Each row is a point on a tangle of strands that fork, close into loops and nearly touch. The rows are in no order.
Points whose rows are less than 105 apart are linked; no others are. Some points are linked to none.
Pivav: [-27   7  11  49  14  30  -3  24   7 -18  -1  14  69 -14 -28  35 -29   2
 -15  20  23 -15 -36  -9  27 -51]
Vol: [  3 -22  19  -8  -4  10  22 -28  -1  32 -20 -19  -7  21 -13 -43 -23   3
  10  22   3  50  -2   5 -52  -3]
Mik: [-14 -14 -47  10  25 -14  -4  23  21 -12  73  -2  51 -26  17  13  -4 -15
   7 -23  -3  -7  27  21  51 -24]
Pepid: [-39   9  26  49 -18  38 -22   2 -12 -31 -17  21  87  -4 -26  42 -18  25
 -17  14  44 -11  -2   0  -1 -37]
gugum: [  8  35  -8 -13 -14 -12  25  33  22 -20  18  53   7 -26  27  18  30  18
  41  -7  13  -6   5 -21  -9  19]
diso: [-12  13 -73  50   2  -2 -51   6  16   9  12 -33  70  -5  -4  40 -11  18
 -21 -26 -18   7  53  32  30 -30]
Melin: [ 30 -31  41 -40  17 -11  17  -8  11   9  -7  45 -58  23   2 -35 -11 -30
  41  18  14 -41   3   0   6  16]
kozof: [ -9  48  37 -51 -10  -1  22  17  31 -10  32  72 -27   9  20 -37   7 -25
  -2 -18  18 -29 -28  -3  42 -25]
vefu: [-40   2  47 -34  21 -12 -20   7   7 -14  61  57  17 -27  39  11  -7 -50
  -6   0 -20  -9 -35 -38 -48  30]
lesa: [-29 -18  14 -13   4  -8 -14   2   2 -13  74  -7 -29   2  32  -9   2 -45
 -12 -17 -21 -11 -48   1  23   1]
femi: [ 52  23  20 -10 -16  23 -11  -8  14   9  36  54 -37  11  17 -29  24 -15
  36  -2   8 -36 -17 -48  28  30]
Lof: [-21  44 -59  48 -23 -13 -47  -2  -5   4 -14 -44  47  -4 -22  37   9  31
 -40 -10   9  28  11  42  48 -40]
buzuk: [-19 -53  46  -2  -4   9  24 -15   0 -12  46  16  -4 -32  22  17  -9 -23
  21  10  -4   4   3 -31 -35  40]
fafu: [ 29 -16 -70  59  14 -13  17 -27  -6  31 -27 -46  26 -11 -25  39  -8  24
  -5  14 -32  18  42  -1  12  47]
noli: [-22  52 -30   1   3  12 -25   9   6  20  25 -36   4 -20   5 -12  12  -1
 -25  -6 -19  30 -47   3  19 -40]
lev: [-23  -2 -41  -5  12 -11  -3  35  15 -34  37  -2  12 -22  16  16  13  -1
  -4 -16  16 -27   8  52  63 -33]
Ravu: [-10 -27 -56  46   7  -2 -43   2   9  11  43 -51  31  -6  -3  38 -29  -7
 -16 -17 -39  -7  52  19  25   1]
kuf: [ 38 -32  -7  -7  10   1 -12 -47 -31  23  21   3 -42  27  48 -13  39 -10
  20 -22 -31  -6   7 -12   4  66]
mas: [-32  35 -25 -26   0 -21 -35  18   0  -1 -45 -18  10 -15 -13  31  34  15
 -14 -11  28  45  -7  54  37 -44]
vuma: [-33  23  10 -32  -7 -50  30  23  17   7  25  -3 -42   1  23   2  -5 -18
 -15 -20 -48  22 -39 -10 -34   5]
gel: [ 17  18 -36  61 -37  20 -12 -29 -23  -2 -16 -51  17 -15 -15  15  -1  55
  -9  10  -2   0  32   3   1   4]
mipom: [-11  28 -11 -15   8 -11 -35   6  -6  19 -74 -15  17  18 -26   3  17  19
  -4  10  33  46 -11  23   7 -41]
popa: [ 28  28 -45  24 -26 -33   3  28  18 -19  56 -16 -14 -22  17   8   7  13
  12 -23 -28 -10  17 -21   5  38]
mav: [ 12  20  19  11 -35  -9  -6 -30 -37  10 -93 -10  28   9 -64  10  16  45
  -1  18  51  12  44  10 -10 -47]
zug: [  7  10   7   6 -15  18  -5 -17 -21  32 -63 -30  13  43 -37 -31  -9  22
 -21  13  14  47   2  -3 -54 -29]
Miko: [ 10  24  -1 -13 -29 -12  17  24  27 -29 -17  37  18 -25   7 -14  19  28
  21 -14  58  20 -10   6  13  -7]
vofis: [ 52 -57 -33  33  16  26   8 -32 -29   8  30 -20  33  -9  19  -4  25  10
  12 -22 -28  -3  54 -18  19  66]
peval: [-15  27  36 -57   8  26  25  22  37   2  19  54 -10  -5  -7 -55  -5 -44
 -13  -2  21  -4 -33  -7  27 -38]
Vita: [ 36  -7  30 -13  -9 -13  24  31  23 -25 -76 -11   3  11 -72 -34 -27   5
 -17  15  43   2   8  -1 -23 -50]
fur: [ -2 -39 -18  28  34  29 -32   3   2   3  36  10  48  28  33   1 -10 -19
  13   7  14  -1 -25   9  41   4]
sudag: [ 34 -15  39   0  30  49  35 -12 -41  19 -66 -24 -12  30 -50 -22   2  -3
 -13  20 -21 -10  18 -27 -37  12]
valo: [ 19  25 -32  22 -31 -45   5 -48  14  15 -56 -51  -2 -34 -37 -11 -24  39
 -11  16  32  35  17  33  -1  -1]
fizat: [ 21 -20 -22  46  19  14  20  12 -34 -21 -48 -32  15   2 -32  46   2  36
  -2  19  -1 -42  31  -2  20  17]
rizo: [ -4 -64  23  48  31  18 -16 -19  -4  14  36 -12  29 -16 -17  23 -14 -36
  13  34 -15   8 -28 -38  11   7]
lovep: [ 52  41  31 -36 -18   0 -16  -3  23  14  -6  52 -55  20   7 -67  -5 -29
  12  -3   9 -40 -33 -34  12  -7]
kor: [-21 -19  31  48 -23  62   0 -21 -28 -29 -15  12  58  -3 -11  23 -17  35
  -8  21  34 -19  25  -3 -17 -12]
Bipa: [  7  -7   4  46  15  35  26 -60 -46  42 -21 -10  42 -20 -32  20   9  37
  27  51  -1  10  30  -8  -3 -11]
tul: [ -2  49  11 -10 -12  36 -19  47  20   2 -43  11  13 -10 -23  11  16  11
   2   6   7  13 -22 -21 -12 -38]
gerab: [ 19  15   2 -29  -7 -57  22   9  18  12 -51 -33 -59  -3 -18 -29 -14   3
   1   2 -10   9 -13  11 -42   1]
kinu: [-19 -44   8  38  -6  18  23  -2 -28 -10 -30 -50 -12   3 -30  36 -22  20
  -1  29  -6 -19  24   7 -11   7]
Natem: [ 56 -29 -47  25  40  -3 -31  -4  -1  17   5 -19  -2  19 -10 -17   0  -2
  36  21   6 -38  17  15  60  -7]
duka: [ -2  28  -1 -23  -4  11 -30  29   8 -10  50  15 -43 -16  22  17  18 -18
  14  -6 -26 -47  -6  10  39 -29]
Vez: [-22  28  14   2 -55  37 -18  -6  -2 -16   2 -15   7 -19   9 -10   1  36
 -10 -12  21  23  -3  18 -13 -34]
Kigu: [ 46 -29 -12  10  10 -15  29 -43 -29   5 -39 -53 -49 -15  -7 -29  -6  19
   5   9 -12 -12  21   0  -6  67]
lopu: [-33  17 -47   9  -3 -30 -10  -3  14  20  39 -30  15 -22  38  13  -2  -5
 -16 -12 -20  44  -5  24   1  26]
rom: [ 27 -33  -3  14  34  39 -23  -3 -31  -1  36  21  18 -15  36  28  39 -27
  14 -11 -35 -32  21 -48   2  65]
fusiz: [-21  65   4 -62  -4 -80  31   1   7   2  23  32 -50  26  32  -7  13  -6
 -14 -32 -35   2 -45  -1  -2 -10]
ved: [ 56 -17 -43  30  19 -20  18 -35 -32  -3 -61 -50 -12 -11 -12 -12  -3  32
  -5   0   6 -26  41  24  19  56]
laz: [ -8  31  48 -33  -1 -15  19   9  13  -3  24  96 -20  28  45  32  11 -17
  31  -9 -17 -34   3 -44 -15  34]
nabip: [ -8  21   2 -26 -18 -43  38  28  28   4 -33 -25 -35 -27 -31 -13  -7   6
  -4   3 -22  38  -9   7 -48 -17]
zoza: [-64 -16 -22 -29  24 -10  49  15   2 -26   7  12  30 -37  10  -1   5  -4
 -56 -23  35  19 -33  24  39 -32]
seli: [-16 -22 -16  30 -15  -1 -10  -1 -11 -13 -53 -15  39  28  -2  27  -2  42
  -9  -3  43  30   4  37  14   5]
pepod: [ -1  16 -28  43 -36   3   4 -42 -24  15 -59 -53  -3  -1 -37  13  -2  51
 -15  15  11  23  26   9 -16  22]
vuso: [ -7   2  -6  -7  30  -1  -8  -6   2  30 -47  -4  23  32 -12 -20  -4   8
  15  30  37  29 -34  23  13 -30]
Damu: [ 63 -16 -54  -4  36 -27 -44   5   9  30  35 -16  -9  26   2 -24  17 -26
  42 -17 -16 -26  36  -7  48  -2]
Tena: [ -2 -49   8   7  29  45 -30   4  -7   0   7   4   4  41  24   4  -8 -26
  19  17   9 -21 -34  12  31  14]
Gokel: [  8  -3  33 -28 -12 -47  25   9   8   3  14   7 -66  25  11  -8  -5 -25
   4 -13 -52   1 -38 -35 -34  18]
did: [-46   1  44   2 -21  47 -11  21 -10 -26 -16 -22  12  46 -45   2 -23 -11
 -45  12   8 -16  -1  16 -12 -70]
kelo: [  6 -61  62 -12 -16  10  35 -24  -5  -3  25   9 -47 -16  -5  -4   3 -19
  32  13 -22  -5  14 -31 -27  26]
Nekag: [ 52 -11 -20  -8  26 -37   5 -24 -10  19 -81 -15 -12  -3  11 -36   0  16
  20   5  43  -6   3   9 -22  28]
pelu: [ -5  -5  32 -11   4  36  -9   3 -21  -2  -1  42   2  -1  49  16   9 -11
   3 -18 -40 -15 -11 -58 -63  57]
gez: [-22  10  -6 -33  10 -13  -6  30   6  10 -40  14 -17  15  23  24  23   6
  26   0   0  19  -9  23 -16   4]
bato: [-42  39 -65  35  -8 -10 -21 -24   6  24   3 -52  44  -5 -16  20  -9   6
 -65 -11  -8  42 -10  46  43 -39]
botok: [  2  11  25 -51 -13 -28  50  46  36  -7 -18  21 -29  -8 -28  -6  -2 -11
  -3  -2 -22  34  16   7 -63 -39]
maz: [ 26 -26  27  -4  18  30  19 -17 -15  31 -32 -16 -18  19 -25 -32 -11  -8
  16  28 -10  13  -8 -26 -35   1]
dula: [-22   1  44 -56 -42  17  -9  48  18 -43 -42  46  -2   9   1  12   4   0
 -30 -44  15  32  18  28 -35 -35]
legap: [ 11 -13 -58  74  -5 -12   7 -21   7  21 -10 -53  30   3 -17  33 -35  18
 -19  10 -25  37  -2  -4   3  45]
pinuk: [-44  -1  15  -7   1  12  -9  46   1 -46 -39   6  39   5 -21  24   0   5
 -39 -17  46   5 -28  35  46 -48]
naged: [-37  40  29 -67  -6  23  15  48  19 -16  -9  26 -21 -12 -15  -8  16 -24
 -47 -19 -21   1 -12  17  -6 -80]
siti: [-25 -31  20  29 -17  13   1 -18  -8  -4  45 -16  18 -48  19  12 -23  -6
   0  12 -14  24  -7 -34 -43  28]
pame: [-17 -50 -35  21  35 -17   6 -25  -4  32  -6 -29   5  13  14  21 -10  -4
  24  24  -9  29   3  22   3  41]
kem: [-22  14 -30  -5 -21 -11 -37  23   3 -22 -24  -3  26 -31   7  53  33  34
   4 -18  29  26  33  50  25 -14]
Bop: [ 34   4  -1   7  -7  20 -21   5   6   3  51  26  -7  11  24 -19  15 -20
  26  -4   0  -6 -34 -43  19  29]
Kekid: [-35  26  -2  -1 -37  20   3 -10  -2 -21   5 -16  25 -25 -11 -22   2  34
 -42 -14  34  31 -22  31  28 -62]
fod: [ 43   7  -5  18  38  14  -3 -32 -42  33 -70 -24  -2   4 -55 -10   9  16
  24  48  13 -38  11 -14  11 -19]
Gumi: [ 15   5  22  12 -40  -1  14   8  14 -35 -45  20  41 -13 -39 -11  -7  37
  -4   0  70  31  -8   6  27 -41]
Viraf: [ 33  10  27 -29   3  38   5  30  23  13 -51  28   1  44 -40 -22  -5 -13
 -14  11   4  28  18  -6 -53 -36]
maza: [-30  -3 -24  87   8  -4  10 -52 -59  38 -46 -15  59  30 -39  59   5  34
 -12  29  -5 -16  30  11   5  -7]
zup: [-11  35 -18  -9 -16 -63  35  -5  13 -32  91   9 -31   2  35 -22   4   2
 -23 -46  -8  -1 -14   0  22  24]
bomob: [ -2   8   1   4  19 -61   1   9   4 -23  85  46  -5  23  46  47  18 -22
  17 -30 -27 -18   6 -41 -12  63]
kez: [ 16  -2 -49  -6  20 -23 -27  -6  -6  37  -2 -31 -51  11  21  17  20  -4
  25   3 -34  -7  12  24   9  22]
figas: [-10  30 -46  48 -39   5 -22  -6   1  -2   3 -40  37 -41   7  40  -4  36
 -20  -5 -10  27  31   9 -17  19]
tubid: [ 17   8  12  16 -22 -14  17  25   5 -15 -58 -50 -18   8 -76 -15 -27  26
 -13  25  18  -7   2   1 -16 -43]
feri: [ 78  19 -48  -4  -9 -48  14 -30 -11  14   3  -9 -42 -23  22 -30  19  26
  35 -11   2 -19  47  -9  -2  60]
dupo: [ 33 -47 -57  50  33 -12  12   5 -11  13 -12 -36  19   3 -19  41  -4  18
  18   8 -28 -17  46   3  30  31]
nim: [ 24  11  -8  10  -7  -5  15   2  18   4  32 -13  -4 -39 -19 -24   3  10
  31  20   7   0 -21 -16  26 -20]
vule: [ -4 -14 -21  -2  29 -46 -30  13  12  -4  99  21   4  33  41  17  20 -45
   8 -42 -29  -2   1 -28  18  39]
pof: [ 33   1   4 -30   7 -47  21  -1   3  23 -35   0 -58  10   5 -26  -5  -1
  27   5 -15   0 -19 -20 -35  24]
nafo: [ 13   9  41 -49 -23 -17  58  28  28  -4  -4  54 -31  -5  -8  -7  -2  -6
  26   0 -19   8  23 -15 -57 -11]
Geruf: [  1 -34 -21  40 -17   0 -13   9  -7 -14  19 -57 -20  -1  13  24 -20  -7
 -25 -13 -36  -1 -16 -20 -17  50]
mapum: [-62  11   7 -30 -20 -20  24   2  12   3 -32 -29  16 -27 -26   7  -4   6
 -51 -15  10  70   3  43 -18 -44]
suda: [ 29 -44  32   9  20  59   2 -30 -46 -17  24   4  -1 -27  25  19  42 -17
  -2 -10 -41 -35  18 -39   2  75]
Vab: [ 60  19  26 -23 -27  16 -20 -23  -2  10 -16  -7 -59   1  -2 -73 -11   0
  10   1   1 -31 -13 -22 -20 -18]
vebak: [ 41  -4  28 -30   2 -26  40  19  35  -5 -55  17  -3 -16 -47 -41 -23   3
  23  24  32  14   9 -11 -37 -32]
Zizem: [-33  10 -44  -9  20 -40  34   7  18 -18  92  15  43 -46  27   1  13 -14
 -10 -29   8  10   9  10  36  -5]
rik: [ 22  -1 -69  -1  20 -39 -28   7  28  37  62 -22  14   9   4 -13   8 -12
  30 -35 -28  11  49   0  41   3]
lat: [ 37 -12  62 -27 -45  23  20 -14  -1 -10  16  46 -46  31  22 -25  -5 -15
  -3 -26 -47 -23 -10 -53 -39  36]
Muf: [  9 -19  27 -26 -16 -30  30 -19  15  -9  20   2 -38  29  18 -81 -34 -10
   2 -14  21  14 -46   5 -15   8]
Goloz: [ 58   7 -19 -17  -1 -50   4 -41  -7   2  35  20 -49  -1  33 -34  22  13
  54 -11  21 -39  47  10  14  34]
gudap: [  7  -5 -23  20 -20 -31 -11  18   8  -7  43 -37 -36 -21  18  33   4   1
   0 -22 -54 -11  11 -25 -10  57]
Zefun: [ 72 -24 -37  19  -1  -8  -8   2  -4 -17  30  -4 -12  23  23 -36   4  13
  22 -27  10 -41  14 -17  29  51]
lam: [ 47 -37  17 -21  30  18  -1 -26 -22   7 -27   8 -55  18   6 -32   2 -10
  30  18  13 -49   8   9  16  24]
zugav: [-11  -8 -22   2 -19 -43  35 -40  21   5  39 -43 -21 -26   1 -43 -33  -1
 -10   1  10  35 -17  29  24  20]
konun: [-61  -8   0  15  13  26 -49  18 -17 -26  -8 -17  39  22  28  33 -20  -4
 -34   1  17 -12 -24  34   1 -14]
dufi: [-13 -42 -37  67  28   5 -41 -40 -21  26  27 -39  55 -12  -7  58 -19  -7
 -15  16 -40   3  32  -4  -1  18]
tapev: [ 63  -5 -21  -4   5 -56  -2 -21   7 -15  59  10 -38  25  23 -47   1  -5
  38 -26  24 -43  14  -5  30  34]
mudo: [-43 -15 -40  80  24 -18 -36 -46  -6  37  16 -33  68  -2 -15  61 -38  -4
 -25  23 -23  17  14  26   4   0]
tos: [-13   3  23  20  -2  17  19 -23  -2   5  -5 -13  33   1 -55 -42 -34   6
 -17  31  30  11 -31  16  33 -85]
fodi: [-38  11 -15  56 -13   0 -24 -11  -9  -2  -2 -31  61 -45  -4  51 -24  20
 -20  20 -14  21   8 -13 -44  14]
nid: [-14 -10  37  16  16  67   2  21 -29   0 -51   2  23  21 -45  36  -3  -7
  -9  36  -4 -39  23 -32 -26 -14]
Raka: [ -2 -35 -48   2  39 -22 -27   4  -3  28  26 -20  -8  21  40  35  13 -25
  22  -5 -38   1  22  16   7  48]
darap: [-18  50 -13 -21 -11   1 -17  28   9   0  18 -14 -35 -27   9  -1  24  -3
  -2  -6 -20   2 -24  12  17 -39]
zuzas: [ -1   4  23  -5  19  63 -27  32  13   8   0  68  14  -8  32  23  11 -30
  16  11   1 -38  -7 -38   0  33]
Keb: [-14  26 -29  16  18  12 -30  10   3  13  66 -16  36 -34  11  -5   9 -21
 -15  -2 -19  16 -43 -17  33 -31]
nalez: [ 51 -19 -69  30  10 -56   4 -34  12  20 -32 -54  -9  -3 -15 -19 -34  15
   7   8  16  -1  22  32  19  44]
bemuf: [ 27 -25  57 -23   8  45   1  -4   7  30  -9   6 -45  27 -34 -23  -3 -43
   5  20 -40   0  -9 -38 -35 -14]
sozus: [  4  22  18  32 -33   7  -9  -6 -17  -7 -67  16  61  20 -60  11   5  41
 -11  12  52  38  -9  -2  14 -59]
dezet: [-24 -20  77 -23 -22  42   3  19  32 -17  52  56 -14  -3  12 -17 -29 -54
 -13   0  -8 -21 -12 -32 -13   2]
tegud: [ 15  21  14 -55 -16 -31  30  36  31 -22 -33  24  -2   8 -19 -61  -5  -4
 -34 -34  32  42 -31  10 -17 -40]
Kav: [ -2  -5  35  -1   7  43  18  32  -2   2 -66  20  35  36 -64  16  -2  -4
 -17  29  10  11  40 -18 -48 -40]
volan: [ 13   2  21   6  -9  27 -29  -4  -6   6  41  26  -1   2  44   0  16 -25
   8 -12 -29   1 -40 -65 -28  40]
Rol: [-66  -3  -2 -29  19   2  15  34  -4 -27 -19 -10  21 -17  -7  11   7 -13
 -61 -19  22  15 -39  29  23 -52]
Koras: [ 68 -29 -48  40  15  10   4 -15 -19  -2   9 -18  12  11  16 -25   2  26
  10 -10   2  -7  14 -19  20  69]
Dozo: [ 29 -56  61   3   4  54  12 -36 -16   2  16   8 -38 -23  -7   0  40 -32
  18  11 -34 -23   8 -52  -1  38]
poso: [  2 -42  22   7  -5  52  24 -19 -29 -11  -7  20   2  -7  24  -4   3  23
  20  12  18 -11  31   1  -9  34]
sede: [  1  15 -21  50   1  37 -32  11   7 -13  48  -8  61 -22 -11   5 -18   2
 -14   5   8 -16 -30  -7  48 -44]
Mota: [-54  -1  15 -25  35 -34 -21  12   0 -19  69  27  19 -47  40  25  -6 -41
  -6  -3 -21 -10 -27  -9 -21  21]
Nika: [-38   0  40 -24 -33  11 -28  34  -9 -41 -57   7  23  28 -23  25   3  11
 -42 -34  39  41  -2  33   1 -37]
Dovem: [ -4 -20  11 -21   5 -61  44 -14  11 -12  60  26 -42   3  25 -10   8  -7
  46  -1  17  -6   2   6   7  28]
vot: [ 14  13  13 -12 -26  -6  49  21  10 -12  -4  29 -25 -27   5   0  16  19
  41  -3  -1  -5   8 -23 -34  18]
Limar: [  4 -30 -45   6  17 -12 -60   0  13  29  79 -20  29   8  22  -2  12 -35
  19 -54 -44   0  65 -19  26  10]
Feno: [-22  16 -30 -31  35 -40  33  -7   9   6  68  17  -5  -9  28 -23  27 -23
   6 -10  17   8 -22  28  50 -15]
tapo: [-27   5  15 -10  14  55 -31  20   0  -2   0  33  28 -16  21  32   9 -13
  12  22  13 -14   3   0  -9 -17]
tuget: [ 10 -33  -2   6  35  41 -16  -7 -26  14 -39 -13 -17  46  -1  -4   2  -3
  20  26  10 -30  -6  18  23   6]
nom: [  9  79 -27 -49  -8 -76  -1   8  12  11   5  18 -51   9  31 -19  28   7
  -1 -29 -15   4 -34  10   5  -9]
fasak: [-28  36 -75   6 -14 -37  14  -8  25   1  -4 -50   9 -38 -19  15  -2   7
 -57 -20   1  35  -6  47  47 -10]
bobu: [ 17 -27 -39  19  14  32 -12  -3 -27  -8  27   4  32 -19  45  26  20  11
  15 -23 -18 -16  52 -18  -8  59]
mag: [  4  39  24 -33  -6  37  -6  54  31   6 -37  30   8  20 -19 -10   4 -16
 -19  -4 -16  24 -11 -23 -47 -38]
zetev: [ 39  -2  13   7 -12  31  26 -23 -12  -1 -49  18  16 -19 -27 -24   4  44
  33  26  44   4  18  -7 -11 -12]
Nabu: [-17 -16  18  19 -18   3  30  16  -6 -13 -54 -41  -5  12 -50  25 -17  25
  -4  24   2   7  13   2 -29 -20]
zuz: [-41   5  43  -7  11  66 -34  26 -14  -4 -32  22  20   4  -7  42   4  -9
   0  29   0 -27  23  -6 -31 -20]
sab: [ -7  20   1 -13 -49 -31  32   6  18 -42  34  -3 -44 -12  18 -30  -8  22
  -3 -32   6  -9 -13  15   8   5]
mozar: [ 44  27  22 -44  10  30 -11  14   4  21 -49  45 -61   4  -1  -9  20 -12
  35  17 -18 -51   6 -20   2  -3]
vibul: [-64 -16  -1   1  24  11 -59   4 -16 -11  27 -16  30 -15  41  29 -22 -13
 -27   0  -6  -8 -14  32 -20  11]
fude: [ -1  -2  44 -21   4  37 -27  24   4  15   5  19 -47  20   7  10   6 -39
   4   2 -46 -29 -27 -35  -9  -4]
Rek: [ -8  30  -4   6 -24 -24 -12 -16  -6  25 -78 -40  22  26 -44 -14  -6  28
 -24   3  27  65 -17  15 -20 -27]
lofim: [-55   2   9  74  -3 -17   4 -25 -34  25 -36 -29  51  27 -53  59 -19  13
 -23  37 -10   1   3  -4 -11 -32]
bifu: [ 20  25  -3  13 -48  40 -25 -15  -9 -11  -1 -22 -14  -1  11 -36   1  42
   3  -6  26  -4  -3  12   1 -12]
rume: [ 37  17  23  -1 -30  61 -31 -28 -13   9 -12  -4 -27  11  -3 -55  -5  18
  12  11  23 -14  -6  -7   2 -18]
Leval: [  9  23  14  -9  -4 -72  41 -20  12 -24  90  30 -42  22  27 -13   8   1
  18 -24   1  -4 -10 -19  12  39]
Nuz: [-61  12  25 -54  18  34  20  43  13 -18  -4  27  13 -11 -18 -12   3 -34
 -70 -19   9  12 -28  11  -3 -71]
delip: [-37 -10  13  42 -13  25   0 -24 -22  11  -2 -31  42 -19  -7  21 -26  18
 -13  21 -11  35   3 -22 -58   7]
vaba: [-17  17  27 -23  11 -65   3  -4  -2 -10  59  61 -31  34  54  57  14 -21
  18 -18 -42 -28 -11 -31 -14  40]
Rufu: [ 58 -51  19  -2  45   3  22 -52 -48   4 -23 -34 -49 -16 -15 -32  25  -6
  15  13 -16 -38  20  -1  21  53]
tafo: [ 68  34 -48   4  -5 -37  -3  -3   1  17  18 -10 -42 -19  13  -9  31  18
  36 -13 -29 -12  15 -36   0  43]
suku: [ 30  45 -49 -31  15 -56 -25   4   6  28 -15  -3 -54  12  32  -8  29   1
  32  -8 -10  -5  -1  28   5   7]
guz: [  6 -13  40 -34 -21  23   4  32  15 -24 -36  26 -49  44   2 -14 -18  -4
  -9 -10  -7 -26   2  17 -30 -12]
Zep: [ -8 -32   6   0 -19  24  -8  15  -9 -34 -55   5  -2  25   9  16  -1  40
   4  -9  46 -12  20  40  11  11]
vid: [-57  -2  30  23  -2  49 -43  11 -23 -24  -1 -26  27  25 -12  21 -28 -12
 -33  17  10 -26 -25  13   2 -42]
Zefa: [ 20  16   6  22   9  14   5 -36 -51  27 -96 -28  14  29 -67  -7  18  29
  -1  39  22 -24  30  -4  -4 -28]
muris: [-35  58   2 -59 -16  -8  20  13   6  -6  24  17 -40 -37  17 -14  29  -6
 -34 -31 -30  -1 -28  14   5 -56]
Vepi: [ -4  -1 -18   9  19  38 -12 -12 -30  13   2  17  36 -38  44  40  30  17
  21   8 -14   9  31 -14 -39  44]
vabe: [-42 -11  67 -31   0  19   5  16  22 -14  56  47  22 -25  16 -17 -28 -52
 -22   1 -18   7 -27 -38 -52   2]
rafan: [-14   7   9 -49  22 -41  41  -1  22   0  16  37  -5  -2  19 -48   5 -13
  22  -3  49  16 -31  33  23 -16]
seke: [-10  -4 -11  27  16  48  -3 -39 -43  26 -16  -2  39 -24  -1  44  25  30
  32  38   2   5  46   4 -14  -1]
Neli: [-22  20 -12 -21   5   7 -17  46  15 -40  59  32   2 -15  40  14  11 -21
  -6 -24   4 -52  -6  25  47 -20]
sotu: [ 10  -2  21 -48  22 -41  41  11  28   0 -15  51 -23  21  15 -41  -3 -14
  41   2  42  -5 -16   8 -10   3]
guf: [ 12 -31 -25  15  12 -13 -54 -12   5  13  90  -6  18   7  37  -1  24 -44
   9 -32 -29  11   9 -25  19  26]
Kilu: [ 13  -1 -47  26   6 -10 -16  -6   5  10 -16 -19  36  17   8  -4  -3  28
   5   7  32  30 -12  37  33  -5]
beva: [ 16 -17  -1  -2  -9 -47  27 -38  13   2  22 -16 -20  -1  15 -68 -33   7
  11   1  40  21 -29  14   3  21]
leze: [ -8  -9  48 -25   2  54   4  27  34   2  -4  31   4  30 -13 -39 -28 -33
 -11  15  25   1 -28   2  10 -30]
Sope: [  4 -33  36 -24 -24  19   6  21   0 -35 -65  13 -23  40  -5 -16 -10  17
  -6 -10  33  -6  11  29 -24   0]
gugu: [ 12 -16  56 -11 -19  59  21  13 -11 -20 -17  45 -20  12  25  -5  -4  -6
 -10 -16 -34 -27  11 -43 -54  50]
lumir: [-18  56  46 -47 -11 -13  23  18  28 -10  47  92 -26  14  31   6  11 -18
  13 -10  -5 -34 -13 -21   9  -5]
Lika: [-20   1  51 -16  -6  61  -2  31  24 -11  -1  12   1  35 -40 -34 -28 -33
 -40  11   1  -2  -7   5 -10 -68]
bom: [-52 -19 -15  57  29 -21  -2 -21  -9  29 -13 -38  44  17 -28  51 -24   4
 -17  33  -5  20 -13  32  19 -30]
bab: [-30 -11 -18 -28  12 -32  49   5  12 -22   0  14  32 -21   2 -31   8   7
 -17 -18  58  31 -30  46  51 -26]
bilu: [-21  13 -21  17 -39 -18  17 -49  22  17 -13 -55 -20 -24 -14 -16 -36  17
 -15  17   9  53   4  43  -1  11]
lanar: [ 15  11  41 -48 -12   9   0  23   6   7 -29  48 -63  37  17  10   5 -21
  13  -2 -47 -46  -7 -17 -13   8]
pevod: [-24 -40   9   9   6 -34  26  -9   8 -18  82  14  -3 -30  34  21  -3 -20
  30   1  -1   0  10 -10  -4  49]
pesi: [-70   1   6 -31  29 -17 -40  -2  -8 -18  54   1  24 -65  30  23 -14 -24
 -32   8 -17  -7 -11  22 -32   1]
gofig: [ 32  45   6 -29  -3  17 -19  41  14   1 -56  16 -34  -3 -19  -7  21   7
  22   8   7 -25 -14  -9  -2 -22]
mereg: [-37 -36 -30  29  23 -33  10 -19   6  29 -17 -47   3  11 -19  28 -29  -4
  -4  26  -2  29 -12  42  20   2]

How many points has the smallest loop of links through each point below? Write 0 if it is on no loop.
bemuf: 14
Zefa: 0
Nuz: 14
beva: 0

A fork is a point with three links, a tip a point with one. Leave the first point through the second and follow the links. Name the first fork or tip that comes.
Gumi; Miko: bom
gel; pepod: Muf
tapev; Goloz: Geruf
lat; gugu: Kekid
Vez; bifu: lat
vid; did: Natem
mozar; gofig: zuzas
kor; Pepid: darap

Name the points in between on the shortest way along the links from the first point to the second, in order.
popa; gel: tafo feri Goloz tapev Zefun Koras vofis bobu rom suda Dozo kelo buzuk siti delip fodi figas
fafu; vebak: dupo fizat kinu Nabu tubid Vita
muris; lam: naged Nuz Rol zoza bab rafan sotu Melin
leze; dezet: Lika did vid konun vibul pesi Mota vefu vabe
zuz; seli: nid Kav Viraf mag tul gofig mozar lanar guz Sope Zep
